A landscape with many valleys, sampled at points; each row gives a point and its height.
A ball rolls from a point to the lowest of its 6 nearest points, and stops where none of them is lower. Distance is the straight distance between rows; heights are no part of it.
<507>: [ -1   1 -34 -48 -56   8  25  56]  h=248
<95>: [ -1 -52 -39 -60 -49  35  45  61]  h=129
<220>: [ 18 -47 -29 -44 -39  46  53  49]  h=312
<671>: [ 32 -21  13  34  12  16  11 -20]  h=190
<553>: [ 13 -13 -28 -34 -53  27  18  48]  h=227
<678>: [ 11  18 -17  14 -12   6 -60   3]  h=360
<537>: [-14 -22  35  39  50 -17   3 -45]  h=563
<183>: [-16 -32 -55 -73 -46   6  43  72]  h=685
<714>: [ -7  36 -29 -50 -52 -21  30  46]  h=413
<356>: [ 43 -29  14   9 -13  31  45   3]  h=235
<156>: [ 18  14 -15  15 -21  12 -50   5]  h=414
<349>: [  2  68 -18  -5 -28 -35 -30  15]  h=276
<466>: [-48 -23  57  44  38 -50   2 -26]  h=130
<535>: [ 29 -10   6  25   9  25 -14 -18]  h=126
<137>: [ -4  53 -24 -41 -46 -30  30  38]  h=181
<114>: [ 26 -14 -16 -19 -49  37  19  34]  h=210
<669>: [  9  40 -22  -7 -45 -12 -23  31]  h=290
<524>: [ 18 -19  28  45  33 -10   9 -34]  h=354
<25>: [ 28   2 -14  -3 -41  26 -10  26]  h=211
<609>: [  7  16 -27 -38 -62   4  12  53]  h=314
<415>: [ -2  53 -42 -70 -13 -32  75  22]  h=42
<125>: [ 11   3  -8  21  20  18 -63 -22]  h=335
<27>: [-27 -33  54  54  18 -55  22 -15]  h=114
<310>: [ 13  20 -24 -27 -59   8   3  47]  h=292
<409>: [ -1  -4   0  25  40  18 -56 -33]  h=483
<28>: [ 41 -14  -6  -1 -33  39  16  20]  h=195
<94>: [-21 -13  18  20  68  18 -37 -56]  h=306
<406>: [-10  35 -41 -73 -22 -36  69  38]  h=71
<510>: [ -9 -30  47  53  18 -46  36 -18]  h=113
<375>: [-33 -13  38  22  75  -9 -13 -57]  h=267
<542>: [ 28  -6   1  20  -3  22 -40  -7]  h=287
<488>: [  7  36 -20   2 -28 -17 -48  18]  h=311
<64>: [  3  63 -19 -14 -40 -30  -9  25]  h=261
<41>: [ -3 -22 -40 -57 -56  16  36  63]  h=313
<677>: [-47  -4  26   9  84  21 -46 -64]  h=277
<697>: [ 18 -23  38  50  21 -21  32 -26]  h=193
<680>: [-10  11 -16  14  27  10 -86 -18]  h=318
<372>: [ -2 -10  14  29  54  11 -35 -44]  h=136
<527>: [ 39 -13  -2  12 -11  30  -6   0]  h=169
<558>: [ 34 -10  -8   1 -33  31   1  15]  h=189
<311>: [-38   5  13   4  73  32 -61 -52]  h=289
<108>: [ 15  23 -17 -12 -48   4 -15  37]  h=274
<282>: [-13  28 -17  11   2  -8 -79  -2]  h=343
<362>: [-16  22 -38 -67 -48 -24  49  50]  h=255
<498>: [  7  68 -30 -54 -25 -36  50  19]  h=115
<228>: [ 36 -27  -3  -9 -30  44  37  22]  h=263
<138>: [-26  10 -11   9  43  24 -89 -32]  h=307
<328>: [-58   0  38  10  81  12 -26 -64]  h=271
<252>: [ -3 -25  47  47  27 -39  23 -28]  h=106
<222>: [ 26  -2 -14  12 -27  27 -30   8]  h=379
<301>: [ 19 -14   8  33  34  18 -29 -33]  h=182
<260>: [ -9 -20  40  44  40 -35  12 -38]  h=266
<133>: [ -1  56 -30 -53 -33 -35  47  32]  h=108
<269>: [-47 -15  44  26  63 -22  -5 -48]  h=305
<215>: [-79 -24  60  35  41 -50  -7 -29]  h=212
<168>: [-54 -20  53  30  56 -39   4 -39]  h=465
<439>: [ 37 -25  22  31   4  14  35 -10]  h=229
<645>: [-15  -9   8  20  58  23 -66 -46]  h=386
<216>: [ 38 -12   3  27  -4  28  -3 -11]  h=155
<575>: [ 16 -28  41  48  12 -23  42 -18]  h=188
<683>: [ 23 -33 -20 -35 -48  42  35  44]  h=273
<213>: [-69 -10  53  25  64 -34  -8 -46]  h=213
<666>: [ 18  62 -45 -77   7 -23  72   2]  h=364

Two balls start at each pair of points below. Name the first point that both come to, or write none.
<310>, <678> => <535>
<609>, <714> => none
<213>, <215> => <27>
<507>, <28> => <527>
<168>, <328> => <466>

Call two points neighbours if one is among the 6 nearest of the other. Go from one point of each pair to the other, from neighbour to neighbour, staying as low as possible. Name the highest point that can't be avoided.
<415>, <252> => <362>
<372>, <95> => <553>
<372>, <535> => <301>
<95>, <252> => <439>
